Each scene shows the same named points in several views. A view is turned or mirrored, and shifted as a whole, has a little noise and may leave points out.
In the rows, 100 means zero.

Scene 1
View 1
(223): [107  96 109  88 100  99  82  97 101  93 101  68 120 112 107  98 106  87
  96 108 105 110 114  96  98  87  90]
(49): [116  97 123  92  97 109  89  96 107  99 101  60 108 104 104  78 102 104
  85 114 113 114 111  96  98  80 106]
(246): [106 105 116  91  93 111 101 106 107 101  88  77 119 107 112  84  97 113
  88 102 117 114 121  87  89  87 104]
(87): [115  92 105  78 125 101  77 107 104 108 119  74 123 107 105  99 113  80
  88  92 100 102 113  88  86  88  85]
(181): [ 99 101 106  94  96 102  91 105 107 101  92  81 125 108 114  97  99 100
  95  96 107 105 125  91  90  97  85]
(103): [116  93 120  91 102 110  86  98 107 100 106  62 110 104 105  83 104  98
  85 110 108 110 112  96  98  81 100]
(255): [116  94 125  93 104 122  95 103 115 113 106  73 105 103 111  74  97 120
  80  99 116 113 122  89  90  82 107]
(140): [125  86 115  83 127 119  87 111 114 116 125  74 118 104 109  88 114  98
  72  89 100 103 110  83  91  87  95]
(242): [110  92 114  85 106 112  80  93 101 103 113  74 105 121 112  95 103  94
 102 101 111 119 122  93  96  77  96]
(150): [105 104 109  91  92 103  98 106 103  91  85  77 132 111 111  98 105  98
  90 104 108 111 113  87  96  95  95]
(71): [108  97 115  89  94 115  96  99 103  96  96  80 117 121 117  96 104 105
  96 101 113 121 120  87  99  84 100]
(174): [107 107 101  79 113 100  93 113 103 103  96  86 133 107 107  98 105  92
  91  88 110 107 119  80  79  94  91]
(132): [105  98 115 102  80 106  97 100 105  85  84  69 128 111 114  98 105 101
  89 114 102 110 110  95 109  95  92]
(177): [101 106 107  91  95 101  95 108 105  97  88  79 129 106 110  95 100 101
  92  98 109 107 120  88  88  95  92]
(266): [113  95 124  99  97 115  93 103 116 110 102  64 108  95 108  73  97 116
  78 107 110 105 119  96  93  87 101]
(93): [112  95 110  84 114 109  85 105 107 109 111  77 118 108 110  91 105  96
  89  92 107 107 120  87  88  87  93]
(236): [119  97 114  76 115 106  84  99  99  97 110  70 117 115 104  94 113  85
  91 104 110 119 107  87  95  77 104]
View 2
(87): [ 98 103 100  92 100 106 112 101 106 103  86 104  82 110  97  95  86  78
  74 143  94 111  91  91 107 106  96]
(236): [ 95  96 110  93  96 106  95 108 105 117  93 105  91 113  91  91  95  87
  82 126  99 111  79  89 118  94 102]
(246): [ 92 103 105  91 106  92  97  89 105 108  86 111 101  80  98  86 101  97
  95 100 101 111  95  94 124 107  98]
(181): [ 90 103  99  93 103 103 111  81 104 106  87 108  96  86 101 103  98  79
  90 110  91 107  98  97 119 120  93]
(177): [ 96 101 100  95 107 102 104  84 106 105  89 112  97  84  98  98 102  82
  91 112  97 111  93  96 122 117  91]
(93): [ 92 106 104  92  99 101 109  99 104 105  85 103  90 101 101  92  89  86
  81 124  92 111  98  91 112 105 101]
(255): [ 86 107 105  84 105  82 101 100 102 108  78 109  99  90 101  76  88 109
  87 103  98 109 106  92 115  94 109]
(103): [ 89  99 101  82 100  92  96  95 102 116  84 112  97 104  89  91  90  97
  85 118 103 100  89  91 114  98 105]
(174): [104 105 105 103 106 108 110  96 109  97  92 104  87  88 103  93 102  77
  86 127  95 121  91  93 119 116  89]
(71): [ 87 100 110  93 101 101  99  97 103 119  93 108 103  97  98  96 100  86
  93  97  90 109  94  95 127 103 100]
(266): [ 86 104  96  78 107  80  98  88 102 109  75 115 100  88  93  83  86 108
  87 110 105  99 102  92 112 100 105]
(140): [ 95 107 102  87 108  92 109 114 106 101  81 111  84 115 102  79  77  89
  72 134  94 112 108  92 108  93  99]
(132): [ 89  91  95  85 109  98  94  80 103 120  91 128 107  98  88 107  99  81
  93 101  98  96  92 101 130 112  87]
(242): [ 83 102 110  89  88 106 103 102 100 120  90  95  97 109  96  97  92  87
  86 111  89 105  90  90 115  99 111]
View 3
(174): [121  92  98  83  95 104 115 100  87 102  99  97 121  93  89  84  95  85
  87 100  91 105 108 124  91  93 106]
(140): [108 101  84  69  89 103 109 107  81  94 114  88 117  93  98 111 108  99
 108  86  82 117  87 123  84  82 122]
(103): [101 103  92  89  97 117 104  98  97  95 112  95 112 102  96 100 106 104
 101  94 107 119  90 105  96  87 118]
(49): [ 94 104  94  94  99 116 100  96 104  98 110  97 111 106  99 102 100 107
 101  97 112 118  87  97  99  86 113]
(87): [120  97  91  79  94 114 116 102  80  93 110  91 116  94  88  94 113  95
  97  89  89 119 100 129  93  90 128]
(266): [100  97  94  92  95 102  98  93 105  98 103  95 110 115 104 106  91 110
 105  95  96 118  77 101 101  80 111]
(177): [115  94 104  94 102 101 109  91 100 103  95  99 119 104  98  87  89  91
  85  98 100 109 104 114  97  94 110]
(242): [106 102  94  94 115 116 114 109  93 105 116 106 118  99 101  93 111 100
 102  90 115 119  87 121  87  96 116]
(255): [ 97  98  91  87  99  99  99 105 101 104 108  99 114 109 105 108  92 108
 110  96  98 113  72 106  91  81 101]
(236): [101 106  91  84 100 124 112 106  88  97 117  97 117  87  92  95 113  95
  97  94 112 113 101 111  86  93 115]
(93): [114  96  93  84 100 107 113 104  89 100 107  98 117  98  96  94 104  97
  99  92  94 115  91 124  90  90 115]
(223): [110 101 100  96 108 118 113  92  97  98 108  98 116 101  96  89 106  95
  89  92 113 119 104 114  98  97 126]
(132): [100 105 108 101 109 101 106  78 112 103  99  94 118 105 110  97  89  91
  82  88 115 116 110 101  98  95 126]
(246): [103  97 100  94 100 100 103  96 105 106 100 101 116 105 102  94  85  98
  94 101 104 107  92 105  95  89  98]
(150): [107 100 104  94 102 102 108  87 102 103  97  96 119  99 101  89  90  88
  82  96 106 109 111 109  94  95 113]
View 4
(150): [119 102 118 103 104 101  74  88  99 102  97 110 109  98 105 103 109 103
  93 115 102  95  81  94  95  80  87]
(140): [107  90  83 122 103  69 107  94 101 101 107 110 100 112 113 100 109 101
  89 127 108  83  81  98  87  72 120]
(236): [119  90  85 107 107  91  85  96 106 108 105 109 109 103 114  91 109 104
  97 116 110 114  73 107  92  73 109]
(93): [115  90  97 110 102  87  90  96 109  98 112 112  95 103 111  98 111 104
  89 118 106  88  83 102  87  75 107]
(181): [118  98 117 103 101 100  74  91 107  93 108 112  95  97 105 102 112 105
  87 112 100  82  88  94  90  80  92]
(177): [118  98 120 102  98 103  77  91 104 100 105 111 101  98 106 105 110 104
  89 118 104  89  84  98  93  80  89]
(103): [116  90  98 107 104  84  90  92 107  97 104 100 107 107 111  80 111 108
  89 116 122 101  77 100  92  84  95]
(49): [117  88 102 103 102  85  93  90 106  99 102  96 111 106 107  79 109 109
  89 116 127 103  75 101  94  88  88]
(246): [119  89 119  95  98  92  92  87 106 101 106 102 106  97  97 101 105 104
  88 118 112  93  81 102  92  87  82]
(242): [122  84  86  98 107  87  83  93 114  95 114 108  97  97 104  82 111 105
  93 102 106 101  78 105  85  80 105]
(71): [123  90 103  93 108  89  84  85 106 100 103 106 107  94  95  95 105 102
  94 103 100  99  80 100  89  84  91]
(266): [112  87 111 106  97  77 103  87 107  94 105  94 104 108 104  85 108 109
  83 122 128  84  81  97  91  92  85]
(255): [114  80 105 100  98  73 112  86 109  99 110  95 103 103  96  92 104 104
  84 120 120  86  81 104  87  90  90]
(223): [120  98 100 107 106  99  69  95 107  96 104 110 102 102 114  84 115 107
  93 109 109 102  79  97  91  78  97]
(174): [116  97 111 109  97 104  82  99 105 106 111 120  96  99 110 118 110 100
  92 126  97  91  84 104  90  69 104]

In a view up to two points have been moved. Name them for each view, in the order of its rows, or write none.
view 1 => (87)
view 2 => none
view 3 => (103)
view 4 => none
